Points, in no order, along strands that fork and pass close to each other.
In the rows, 128 means zero.
Points whose rows are less than 98.2 apart are linked; no others are. Some points are linked to none.
K753: [181  60 134 142 103 140 146 175  87 188  79 126  61 135 151 192  77  77
 123  99 101  67 149 152 147 140 115 131 140]
K807: [ 87 124 138 155 131 136 126  94 144  81 135 137  95 151 122  99 128 118
 116 109 147 144 100 109  72 134 103 115 125]
K83: [101 121 143 158 120  90 149  85 126  86 120  87 138 122 139 112 121 108
 106  76  74 204 125  74 110 162 157 137 161]
K777: [ 84 145 131 103  90  62 110 101 129 159 174 139 138 121 145 137 175 136
 149 118  85 192 125 106 150 156 182 145 142]
K716: [145 151 121 110 156 136 123 108 159 168 145 153 136 118  88 134 143 151
 131 179 205  93 117 182 110 103 113 150 101]
K909: [132  72 111 123 105 148  87 190  80 136  94 167 113 142 155 113 137  95
 138 150  97  69 148 103 111 147  86  90 149]
K978: [157 153 154 118 188 127 162 135 102  56 159 128 148 171  85 142 142 140
 147 109  79 153 173  97 177 120 189  75 127]
K142: [119  90 106 132 103 177  97 168 122 122  84  99 168  82 175 100 111 139
 103 172  89 112 104 101 103 139  72 127 141]
K107: [122 112 132 116 105 104 127 118 149 153 131 138  91 159 135 146 117 115
 101  97 141 164 122 108 112 144 142 137 120]
K544: [ 93 169 152 135 195 126 123 108 110  46 167 123 159 140  80  66 171 148
 169 149 107 113 122 133 103 118 133  98 142]
K297: [149  56 114 179 124 181 141 163 145 130  97  94  79  72 175 115  84 125
 115 105 146  80 119 155 101 116  84 136 136]
K319: [ 93 123  97  93 105 115  84 107 185 172 163 121 116 155 131 110 137 151
 135 170 158 111  84 136 110 147 113 172 111]
K528: [ 74 130 141 143 139 138  92  97 135  87 142 124 155 122 119  56 172 144
 137 191 108 106  73 125  70 143  93 124 135]
K356: [134 150 132 102 135 130 132 152 100 103 112 133 176  98 119 138 124 130
 121 132 127 150 149  91 154 114 130  94 146]
K452: [111 101 123 144 114 142 118 119 145 110 129 161  84 166 129 110 124 112
 114 129 156 111 112 114  75 132  94 117 118]
K86: [161 143 139 152 119 111 169 102 159 159 154 117  91 139 118 155  88 132
  83  60 164 183 139 152 126 109 173 140  98]
K647: [163 122 145 131 100 126 137 123 125 174 112 186  69 211 124 175 133 101
 117 104 163 100 139 149 111 140 119 128 100]
K877: [110 117 109 128 124 162 127 137 162 128 106  80 173  85 149 104 105 149
 101 157 142 124  88 131 106 124  87 147 118]
K559: [142 116 104 132 125 138 142 119 175 163 129  94 112  95 136 119 108 138
 115 121 181 138 113 154 115 116 118 150 111]
K473: [167 137 129 108 122 153 119 137 121 191 108 185 121 138 104 168 154 123
 147 171 167  62 141 180 148 118  88 127 112]
K394: [ 88 171 122 105 140 109 128 126 140  80 134  65 205 103 122 113 123 155
 139 147 105 149 120 107 166 117 147 162 136]
K517: [173 162 122 157 147 121 161 117 168 165 156 109 116 105 100 135 135 156
 116 106 197 133 151 173 163  79 166 153  94]
K589: [138  56 119 146 107 184 106 195 100 143  82 116 102  77 166 136  75 107
 123 129 105  60 126 149 125 122  74 121 146]
K17: [ 96 144 115  91 120 110  99 128 134 132 136 146 161 120 113 121 165 143
 141 174 132 139 117 104 130 142 126 115 147]
K762: [144  90 142 172 129 182 140 156 133 111  97 116 103  61 146 134  85 125
 109 103 154 102 127 157 101  98  75 121 131]
K548: [177 175 133 129 170 129 152 126 146 136 157 130 136 127  89 159 120 151
 125 115 169 139 157 159 181  74 165 130  85]
K91: [157 152 123  95 121 135 106 132 135 200 126 205 127 164  96 161 160 128
 148 170 185  88 134 173 131 114 112 140 103]
K525: [119  92  77  81  95 125  83 158 150 195 130 131 129 152 153 127 124 131
 125 180 133  95 113 119 126 136 105 147 113]
K518: [ 89 168 125 127 122 129 144 119 145  82 104  50 202  93 138 106  98 152
 121 129 106 165 107 102 158 127 133 177 144]
K752: [102  93 120 164 109 142 134 113 147 114  95  84 106 140 174 100 106 113
  94 103  83 176  94  60  83 171 124 146 143]
K695: [134 168 147 126 167 137 145 132 111  41 132 101 157 136  99 120 108 133
 116 107 116 148 150 101 147 106 148 106 128]
K335: [137 152 156 116 172 164 121 129 122 117 136 179 151 117  81 123 131 140
 133 183 178  70 123 176 103  90  85 120 106]
K192: [157  84 101  97  96 132 130 173 130 194  96 118 135  88 184 165  81 120
  97 126 112 152 143 114 157 146 128 135 144]
K615: [136  64 117 120 106 147  86 202  72 146  98 148  96 157 162 146 103  77
 132 138  96  37 144 123 135 142  86 126 142]
K347: [152  64 124 147 109 174 124 175 111 166  82 117  80  86 150 147  94 106
 138 130 130  37 131 168 132 117  83 126 146]
K188: [162 130 111 117 128 141 144 154 146 182 112 104 153  51 140 151 121 144
 115 137 173 130 147 157 163 101 119 130 130]
K447: [ 89 143 109 117  98 102 106  98 185 149 151  95 129 128 160 116 125 147
 127 134 130 168  79 121 128 153 133 172 126]
K700: [158 107 155 111 112 165 121 167  82 137  89 178 126 106 127 156 124 104
 133 138 126  88 146 133 137 122  83  79 151]
K595: [135  89 126 130 105 151 126 156 115 130  86 126 115 106 162 130  93 112
  94 119 125 130 125 107 110 129  96 111 140]
K585: [ 75 134 103 115 142 120 115 105  83 117 110 103 174  97 131  93 181 136
 174 148  73 172 135 111 125 162 140  88 163]
K8: [172 155 144 108 100 116 136 141 101 198 114 221 130 180 123 196 147 125
 118 120 139 136 148 155 175 117 145 118 112]
K170: [147 166 127 113 103 115 131 114 155 191 162 158  88 170 117 151 134 147
 117 107 181 149 119 166 135 109 159 149  91]
K945: [ 86 162 135 154 122  63 138  56 141  83 167  97 145 122 169  95 163 131
 160  99  74 179 125 121 154 152 164 179 143]
K730: [102 148 149 134 115  81 120  68 150 126 164 170  74 182 107 120 154 113
 136 106 149 153 117 112 103 147 143 129 125]
K437: [125  85  79 100  85 121 106 162 156 189 122  98 125 135 183 138  96 136
 101 133 104 160 108  96 134 160 148 158 128]
K396: [100 117 106 114 124 137 100  97 181 149 157 132 111 159 122 104 130 148
 123 172 176  99  87 148  76 135  92 161  99]
K801: [ 96 166 123  75 136 122 106 132 127 115 139 121 199  96 108 120 154 152
 136 187 126 133 109 115 138 120 121 127 141]
K815: [103 122 136 124 130 156  95 151 106 100 122 153 171 102 124  86 154 139
 129 181 127  91 117 115  80 125  84  80 140]
K63: [146 170 144 101 185 152 124 141 116 112 141 161 176 118  80 130 139 144
 135 171 169  96 132 156 134  81 104 115 113]
K51: [ 83 146 123 103 131  90 103  96 121 133 155 148 140 132 121 110 182 140
 162 158 115 154 121 108 134 151 144 111 146]
K789: [154 142 175 157 144 113 171 101 105  91 146 180  94 186  89 153 113 103
  95  69 140 172 144 112 114 117 145 103 113]
K689: [142 140 136 121 170 159 127 119 144 149 140 144 151  90  87 121 137 146
 117 189 194  62 118 194  99  91  94 134 106]
K502: [184 144 126 140 126 129 166 146 128 176 123 123 142  81 127 178 103 138
  93  90 155 158 166 162 185  88 164 129 110]
K429: [ 82 161 122 119 150  78 131 101 107  82 136  77 199 101 152  96 172 145
 210 139  57 161 140 124 177 145 163 159 155]
K368: [147 186 150 107 171 130 138 134 116 113 150 178 153 165  82 152 145 138
 146 136 150 143 140 126 179  95 153 112 108]
K111: [157 145 115 145 110 120 142 104 185 196 166 138  75 147 120 140 129 150
 118  95 202 139 127 176 111 112 154 154  88]
K979: [ 95 124 129 178 123 173 142 113 162  80 105  72 132 120 154  92  92 127
  96 103 134 152  74 104  74 134  97 155 117]
K852: [ 76 177 145 118 177  92 120  83 139  61 167  95 191 121 115  70 174 159
 186 169  89 120 111 135 138 142 133 165 148]
K551: [172  48 122 159 113 128 165 150 120 163 110 124  42 157 172 160  71  94
  95  80 143 107 138 138  93 145 117 142 120]
K794: [138 108 100 120 101 135 140 153 148 165  99  83 141  85 177 147  77 131
  92  98 127 180 127 111 140 136 146 140 134]
K105: [ 92 177 111  84 108 101 105 120 165 151 166  91 182  92 133 128 134 164
 150 153 137 155  86 145 164 125 153 177 123]
K32: [161 130 112 152 137 122 162 114 194 163 151  90 115  88 123 113 124 157
 113 101 202 137 123 165 120 103 152 159 108]
K910: [112 126 138 147 170 109 161  97  61  63 125  99 151 126 111 107 142 121
 143  82  57 191 166 109 126 151 179  68 157]
K393: [ 85 127 118 139 107 107 114  91 159 122 135 102 128 131 154 100 145 132
 121 129 101 164  96  91 115 164 127 149 143]
K450: [190 148 135 144 114 124 167 130 129 201 126 163 118 119 120 182 122 136
 103  82 171 156 159 175 184  92 176 134  98]
K893: [115 132 149 150 136 130 122 110 100 104 129 200  88 186  89 109 177 109
 149 132 151 106 133 114  72 142 112  81 131]
K425: [178 140 159 160 167 174 157 143 119 133 106 142 128  67  88 146 130 129
 127 151 173  69 140 199 156  73  93 112 125]
K628: [161 129 175 141 129 187 134 169  82 112  91 175 131  89 110 155 105 112
 139 129 144  89 138 157 144  94  79  79 142]
K738: [141 146 136 103 138 136 123 160  76 130 113 190 170 128 109 126 171 125
 150 173 124 115 151 104 139 133 119  60 155]
K10: [148 125 155 120 119 140 123 137  99 141 111 217 106 185 109 157 170  97
 140 149 153  72 139 135 103 137  97  91 119]
K958: [166 122 155 154 119 159 149 122 120 155  98 195  68 188 117 175 139  97
 139 110 175  70 143 179 114 120  90 132  96]
K638: [ 90 138 142 132 138 149 103 110 145  87 140 130 149 125 114  85 141 148
 118 171 144 108  75 129  63 121  88 136 120]
K39: [124 166 164 128 125  65 155  89 125  96 187 128 117 159 115 139 131 120
 116  76 100 195 139 117 156 131 201 140 124]
K655: [140 142 131 144 129 129 161 116 137  86 116  72 151 100 128 145  62 122
  83  66 138 187 142 113 140 117 148 135 119]
K915: [136 159 107  72 142 122 117 149 138 174 137 127 187  73 114 153 135 159
 138 183 161 134 133 154 162  99 130 140 114]
K980: [149 128 169 148 123 126 163 105 114 117 130 192  84 198 103 156 131  95
 112  94 163 140 134 118 100 126 119 101 111]
K984: [196  85  98 166 104 121 153 148 159 212 138 127  52 161 154 150 136 119
 129  94 180  62 147 173 120 130 149 161 109]
K194: [ 82 144 131 137  96  58 123  67 136 133 174 120 126 125 177 114 170 123
 158 112  68 199 119 123 139 165 176 168 146]
K482: [107 106 133 157 103 120 147 103 145 109 108  82 129 129 161 123  95 114
  83  84  88 202 104  73 101 162 145 154 148]
K875: [106 175 145  99 133  83 131 129 117  85 160 104 173 121 119 145 137 142
 156 120  85 177 150 105 186 132 199 133 131]
K818: [112 162 140 146 148 132 141 110 146  49 124  69 152 127 110 117  82 134
 102  89 128 166 129 109 137 110 138 139 123]
K686: [146  84 119 138 134 171 115 150 141 158 107 121 119  73 131 117 118 137
 126 168 166  45 123 184 101 107  76 133 125]
K829: [ 92 163 126 113 126  82 128 122 107  92 138  89 195 103 142 129 149 143
 175 128  70 175 144  96 190 146 189 144 154]
K906: [104 119 142 161 145 116 138  86  90 100 129 179  82 177  95  92 175 108
 149 117 120 143 139 119  67 151 129  64 142]
K385: [ 88 106 127 151 142 105 129  55  93 112 134 150  81 164 111  89 177 111
 166 109  91 163 135 121  75 166 137  78 143]
K98: [169 142 161 163 166 173 158 127 120 129 108 170  99 110  99 144 123 115
 133 118 184  83 139 186 140  73  96 116 111]
K178: [116 160 143 142 158  95 152 106 122  25 133  66 153 147 123 110 124 138
 155  96  59 167 167 103 165 145 192 134 148]
K42: [178 150 145 119 109 116 148 138 115 187 117 182 127 146 120 187 124 126
 108 101 153 153 146 153 167 107 152 121 109]
K300: [ 89 171 145 143 183 104 127  79 120  70 167 139 115 148  92  81 175 131
 168 132 120 139 127 123 111 129 134 102 142]
K55: [167  93 121 145 133 151 141 147 152 175 110 119 113  51 129 133 131 142
 126 153 176  62 138 177 134 104  94 133 135]
K313: [154  74 102  90  80  95 106 181  99 200 116 152 111 148 156 163 113 106
 102 129  89 130 151  92 139 155 146 129 137]
K28: [105 149 150 154 138  86 158  79 117  47 142  86 138 133 119 115 116 114
 118  69  69 193 144  94 142 149 177 137 149]
K697: [ 91 168 129 138  94  83 137  86 160 103 136  63 165 109 165 118 106 142
 130  97 100 185 103 106 159 147 161 190 142]
K748: [113 129 128  94 132 145  96 157  91 117 119 173 180 104 109 102 171 135
 145 196 125  94 127 117 115 132  99  78 158]
K846: [ 89 136 137 130 138  73 126  53 107 129 165 149  94 154 119 102 182 127
 175 106  83 182 135 128 108 164 161 106 141]
K606: [138 102 136 103 109 162  99 179  99 135  92 163 147  87 142 136 114 119
 131 166 121  76 135 135 124 120  72  93 145]
K187: [114 107  93  76 114 138  89 140 156 181 129 135 162 115 130 113 137 145
 123 205 157  83 101 147 109 130  92 146 117]
K125: [162 134 162 164 138 172 148 117 126 139 103 189  79 148  98 162 132 111
 141 115 187  68 136 188 121  94  87 120  99]
K840: [115 177 155 133 188 138 132 108 148  41 161 119 145 151  82 103 120 138
 126 131 154 122 117 128 114  91 121 126 116]
K401: [132 173 142  99 176 140 139 152 121  43 139  91 183 123  90 120 121 152
 134 137 106 126 155 115 166 101 145 114 130]
K3: [110 174 158 129 137  99 124  80 154 110 175 155  91 172  89 130 140 124
 131 111 162 157 113 123 129 117 145 133 107]
K531: [125 176 139  77 170 118 123 157 117  73 152 105 199 117  98 137 135 156
 160 156 105 129 151 109 187 111 169 116 135]
K141: [ 90 154 116 137 103 122 140 111 157 111 114  51 180 103 159 115  99 146
 115 114 100 191  96  91 148 150 140 179 139]
K467: [150  46  71 170 118 154 128 161 128 142 102  88  84 132 202 118  54 110
 101 113 124 106 105 117 102 149 110 168 125]
K312: [ 81 118  96 112  89 101  87 105 190 170 168 110 115 155 156  97 142 148
 138 158 119 133  71 111 119 164 126 173 121]
K839: [ 72 149 108 122 154 107 128  80  87  94 119  85 185  97 147  79 181 143
 199 142  55 167 128 127 143 159 144 117 157]
K856: [124 121 100  81  99 110  82 148 133 182 133 187 108 189 116 137 169 118
 143 177 148  81 131 121 115 147 118 138 115]
K289: [156 108 112 113  94 111 107 146 136 209 139 167  74 217 139 162 134 104
 124 121 155  79 136 148 112 140 130 157  89]
K734: [154 172 134  74 157 143 125 147 118 155 131 163 178 108  94 147 140 149
 142 183 165 110 135 159 157  97 111 127 117]
K894: [145 146 145 138 144 145 149 129 122 101 119 147 126 119 109 144 101 113
 105 107 167 136 134 136 123  95 105 107 113]
K318: [ 97 145 147 134 145 133 111 104 131  91 154 183 104 167  85 100 161 125
 133 156 172  98 109 127  71 123  95 110 119]
K325: [ 93 114 113 108 121  96  95  93 119 146 132 168 108 158 112 100 199 127
 169 164 115 129 122 112 103 167 134 102 146]
K687: [149  54 127 156 111 154 145 154 118 136 105 140  41 153 157 144  80  92
 112  92 146  77 135 142  82 139  94 139 118]
K673: [131 186 153  95 134  89 134 127 132  81 194 114 150 149 114 159 129 144
 146 105  90 170 150 127 199 115 220 143 109]
K492: [189  66 110 124  89 124 138 180 104 215  95 126  82 129 166 185  80  95
 113 107 107  97 154 148 156 144 129 141 143]
K255: [130 183 157 103 187 116 131 109 157  35 182 115 137 176  91 119 144 151
 163 130  92 126 161 118 176 123 180 127 118]
K407: [105 117 103  93 110 102  86 118 118 167 138 187 118 183 109 117 196 121
 159 181 124  99 140 109 108 162 123 101 131]
K900: [180  79 137 146 100 123 168 139 130 184 117 137  57 149 151 170  75 103
  84  69 142 146 141 136 109 131 144 146 117]
K390: [139 133 149 126 128 157 138 156  95  83 100 130 171  76 131 127  93 123
 105 119 129 134 138 112 139 100 100  89 149]
K763: [118 178 117  74 122 110 111 135 151 158 159 112 176  99 113 145 130 166
 140 158 155 150 117 149 164 104 160 157 113]
K46: [ 86 174 143 161 144  90 145  71 150  40 155  74 149 146 145  85 137 132
 150 105  83 165 126 112 155 140 151 179 144]
K156: [159 188 139  99 160 118 138 131 134 110 164 142 148 162  89 165 119 151
 131 121 143 149 147 136 191  89 170 131  96]
K270: [173  93  94 151 108 110 140 128 185 197 149 128  57 156 144 128 117 138
 123  95 191 103 127 163 105 125 143 154  98]
K246: [111  62  97 133 115 146  91 165  84 121  90 149 132 121 154  96 157 117
 133 158  73 110 138  82  94 152 105  80 156]
K137: [140  69  80 155 107 160 134 150 148 158  99  69 109 125 204 110  67 124
  91 108 116 139  91 102 104 150 112 162 127]
K441: [112 154 148 146 160 153 127 116 145  64 143 124 136 129  97 100 112 135
 114 141 172 113 101 142  75  97  89 125 107]
K617: [ 92 167 153 109 179 124 103 111 129  68 160 123 187 121  88  78 162 158
 140 180 124 100  98 128 103 115 115 119 136]
K784: [191  86 140 172 120 154 165 150 140 194  97 122  77  69 137 167 115 114
 133 103 156  78 151 168 166 119 123 122 150]
K767: [ 99 181 132  75 156 106 123 139 144  73 160  73 203 114 110 122 134 159
 173 164 101 132 131 119 188 113 168 166 133]
K258: [107 132 128 131 124 175 115 153 123  98  92  81 199  69 150  97 108 153
 101 159 111 132  98 113 103 125  82 131 133]
K804: [140 147 131  78 135 138 122 170  83 140 114 166 181 103 116 150 147 129
 135 159 122 125 156 101 164 118 119  76 156]
K463: [ 87 107 126 150 124 106 117  84 145 109 134 130  85 165 137  97 153 119
 124 119 113 157 107  90  89 160 129 123 146]
K315: [130 135 132 170 149 172 152 131 143  77 107  77 155  75 132 103  77 137
  95 102 161 132 127 146 103  92  96 134 118]
K519: [153 118 103 102  97 128 116 137 148 201 126 150 103 127 136 145 126 133
 124 143 165 111 136 146 136 126 125 138 110]
K766: [ 84 161 115  86  97  89 103 125 154 152 149 101 182  94 154 133 148 149
 157 150 105 177  99 106 158 148 157 168 137]
K495: [ 72 141 121 136 143 118 102  74 132  95 131 110 159 118 133  57 195 147
 169 179  85 134  89 122  98 162  99 133 148]
K53: [159 137 169 158 155 186 151 159 100  80 107 142 128  72 111 136  92 124
 117 109 150 103 147 166 131  73  84  91 124]
K193: [155  29  80 171 124 154 130 180 102 148 111  91  64 125 181 126  56  98
 121 100 125  55 116 139 113 136  96 162 129]
K968: [ 95 130 107 100  83  97  98 134 144 162 127 110 165 101 162 133 147 141
 132 145  95 179 113  86 149 156 157 142 140]
K722: [166 161 129 115 166 155 152 154 124  95 116  85 172  76 110 139  95 138
 108 126 148 126 169 151 172  74 121 118 112]
K19: [128  66 111 127 102 178  88 190 112 140  85 128 135  90 163 113  95 121
 118 170 104  71 122 127 112 122  68 122 145]
K296: [ 75 159 131  88 158 111 101 104 135 105 149 118 197 101 105  84 173 159
 149 205 119 110  90 128 113 142 115 141 145]
K575: [156  59 121 134 109 151 114 184  73 162  92 135  67 156 152 174  90  77
 135 111 108  34 142 148 133 146  95 132 136]
K476: [163 105 135 113 109 159 113 159 106 191  90 169 102 154 128 172 138  99
 157 154 146  21 147 182 145 127  87 127 118]
K590: [137 177 122 106 161 127 144 123 157  85 151  72 155 121 104 140  94 155
 124 119 140 152 143 143 171  93 156 152 101]
K526: [190 103 139 138 102 140 133 155 108 215  84 169  76 168 142 203 129  98
 128 107 130  70 157 180 151 139 112 130 114]
K701: [110 121 118  89  94  96 119 150 116 158 119 145 155 113 137 151 149 128
 126 136  98 174 138  86 151 152 158 105 150]
K514: [131 186 155 104 167  89 134 109 131  68 197 132 134 172  93 142 155 144
 166 118  94 153 157 125 192 121 199 128 116]
K5: [133  88 124 100  83  89 131 153  96 178 113 162 126 142 143 159 146 110
 110 125  79 160 150  80 129 168 164 101 151]
K649: [ 84 112 122 152 139 139 102 111  95  87 113 144 127 128 118  70 180 131
 144 136 105 138 118 111  68 148 112  70 146]
K138: [138  83 127 139 109 147 131 148 121 134 112 166  70 169 144 146 109  88
 114 115 145  86 131 121  87 134  97 122 117]
K522: [ 78 112 107 155 122 143  96  90 123 112 112  97 143 114 155  52 180 139
 155 167  58 135  89  96  88 166  99 121 139]
K708: [113 182 156 139 159  96 134  78 151  63 180 123 100 171  96 116 123 123
 126  92 133 156 124 119 137 120 153 138 115]
K524: [183 111 122 146 121 137 156 148 144 207 103 132 111  72 144 169 122 129
 127 113 165 109 149 167 169 109 134 128 132]
K202: [191 108 115 137  99 127 132 153 143 233 115 158  73 158 143 170 139 120
 136 117 164  68 150 184 150 125 132 150 112]
K884: [161  71  82 101  85 108 117 190 108 212 117 128 114 126 180 165  83 101
 102 121 100 121 150 115 156 150 137 144 136]
K862: [ 89 168 144 163 141 118 144  84 152  39 137  63 145 129 128  92 105 125
 121  95 102 161 111 104 127 126 132 163 134]
K455: [164 155 153 144 173 177 148 154 110  67 124 106 153  86 101 130  94 137
 115 115 150 103 160 158 143  65 111 106 112]
K535: [103 151 121 102 144 113 121 137  92  98 120 121 190  95 118 116 162 142
 146 139  90 168 140  89 147 139 147  88 162]
K651: [149 123 171 152 145 115 175 105  92  79 136 152 115 157  83 152 110  99
  91  70 110 187 151  95 113 126 154  98 134]
K670: [108 121 109 102  86  98 103 121 151 174 150 146  99 155 140 131 138 127
 120 137 135 150 114 108 119 148 144 135 126]
K723: [108  64  96 146 110 148  97 161 120 120 112 137  95 157 159 101 116 100
 112 140 109  88 110  88  83 147  88 132 122]
K384: [104 167 140 143 156 118 150 112 128  11 119  48 172 136 121  94  98 140
 130 103  66 147 149  95 169 128 165 138 149]
K912: [ 85 145 135 175 120 144 141  85 152  60 106  71 143 125 148  87 113 126
 109  98 100 173  87  80 101 147 118 157 144]
K663: [112 158 134  90  83  84 117 127 129 160 165 137 134 119 134 160 131 139
 122 108 117 186 122 114 162 134 194 146 124]
K579: [137 151 162 145 177 132 154 121  93  68 142 173 124 171  84 119 150 113
 136 109 123 143 155 103 124 115 141  64 136]
K644: [122 187 157 121 185 120 139  98 155  49 174 117 128 171  80 123 121 136
 133 113 134 139 136 124 156  96 150 131 104]
K283: [ 90  93 108 161 126 155  95 141  89 104  97 134 138 116 137  70 170 129
 144 156  76 123 118  98  70 154 103  71 148]
K71: [129 179 134  96 125 116 118 118 142 165 159 169 129 156  99 153 143 144
 135 134 171 147 121 149 149 111 145 140 100]
K798: [143  92 109  90 117 157  94 159 128 174 115 143 142  99 129 131 125 130
 137 195 153  50 127 166 119 114  77 135 126]
K226: [ 89 141 142 162 152 132 123 108 110  58 115 109 138 122 113  80 158 128
 143 124  96 154 118  97  80 143 122  84 151]
K732: [129 116 103  95  92 109  88 135 148 188 148 170  82 222 123 139 154 102
 131 143 157  84 129 125 103 143 123 149  99]
K584: [153 146 133  95  89 109 120 140 109 203 123 207 112 196 121 176 160 116
 127 134 143 120 136 134 140 146 149 122 110]
K92: [169  31  80 177 122 155 146 172 136 162  99  78  61  84 174 124  85 118
 121 111 132  55 122 150 128 134 107 150 147]
K550: [133  98 102 143 130 161 133 128 163 142 118  93 124  86 152 106 103 143
 105 136 164 109 105 150  97 118  89 146 116]
K238: [171  97 149 129 111 166 124 154  87 186  72 167  80 161 126 200 130  90
 148 117 128  32 144 180 153 127  95 120 123]
K953: [168 130 134 148 159 159 159 140 128 155 109 113 142  52 116 144 125 136
 126 135 176  92 149 180 161  84 104 122 127]
K820: [151  72  67 136  98 127 122 158 164 188 117  74 100 129 198 124  75 139
 100 111 122 148 101 112 127 152 138 167 121]
K964: [ 83  97  99 156 113 145 106 111 128 113  97  91 124 127 168  74 161 124
 132 153  63 152  90  62  93 172 113 132 142]
K837: [105  82  76 124 103 108  94 132 171 164 156 125  76 192 154 113 116 115
 122 135 143 105  89 108  94 155 119 157 106]
K465: [175 159 130 122 152 136 156 155 123 122 123 100 160  95 113 167  85 136
  98  99 144 162 172 140 191  91 161 121 111]
K779: [122 111 136 177 125 181 140 139 135  70  89  93 134  89 153 106  77 126
  89  94 139 145 108 115  73 113  88 130 125]
K783: [102 147 140 156 176 113 146  88  84  52 137 104 142 132 103  87 158 128
 155  96  79 160 150 110 116 135 151  77 154]
K937: [147 116 122 145 114 136 162 132 137 132  94  87 137  83 149 148  61 127
  81  72 143 180 141 121 129 121 134 138 127]
K117: [112 146 122  97 137 131 102 106 164 152 156 157 141 139  98 112 143 144
 132 193 186  88  94 167  90 121 105 159 105]
K826: [171  66 139 170 120 176 149 167 132 172  85 113  66  62 125 154 119 115
 139 118 142  32 138 174 152 118 105 120 151]
K292: [ 98 163 140 138 180  78 137  55 101  92 180 150 107 164  99 104 184 129
 184 108  97 160 151 134 134 144 158 100 136]
K229: [101 101 115 134 124  95 127  95  99 134 112 125 125 119 140 116 159 116
 139 117  65 194 133  95 114 175 160 100 157]
K882: [ 90  74 108 179 114 148 114 113 126  97 104 105  95 147 171  78 136 108
 112 126  72 156  93  66  69 168 119 131 137]
K157: [112  94  86  97  84 103  93 142 154 177 131 131 123 151 153 127 134 132
 113 156 109 135 113  96 125 155 131 143 131]
K569: [125 169 150 114 109  95 142 110 134 121 165 113 137 131 118 162 107 132
 105  85 123 197 135 117 165 121 188 142 115]
K737: [136 136 166 159 138 171 132 165  92  55 110 143 151  91 118 120  98 116
 109 112 135 120 138 127 105  93  86  88 142]
K672: [126 120 154 152 147 105 169  96  85  81 135 129 124 135  99 131 134 103
 110  84  85 190 160  87 113 148 167  81 148]
K974: [130 178 146 100 152 118 121 121 129 125 154 178 130 161  76 139 153 137
 146 155 162 130 121 121 137 119 126 113 119]
K62: [181 105 137 129  86 114 163 143 126 203 126 147  95 148 135 179  96 117
  82  73 131 168 145 140 127 129 159 139 120]
K480: [143 119 135 115  92 104 145 131 141 171 138 136 114 132 145 158  92 128
  84  91 125 182 135 121 123 135 160 135 115]

Follow the links from the first point to the second, and from the first to the third. Name the last point that the two ways share.
K700; K111; K188 | K19
K801; K107; K820 | K157
K839; K98; K450 | K53
K670; K53; K647 | K953
K193; K55; K62 | K157
K98; K628; K92 | K953

A fork is a point with three links, a tip a point with one. Leave the first point through the second and follow the links. Name the first fork or tip that comes.
K258; K877 | K91
K141; K518 | K818
K385; K846 | K953
K517; K32 | K19
K447; K312 | K884
K125; K958 | K318
K689; K716 | K157
K441; K638 | K384
K514; K673 | K356
K8; K42 | K53
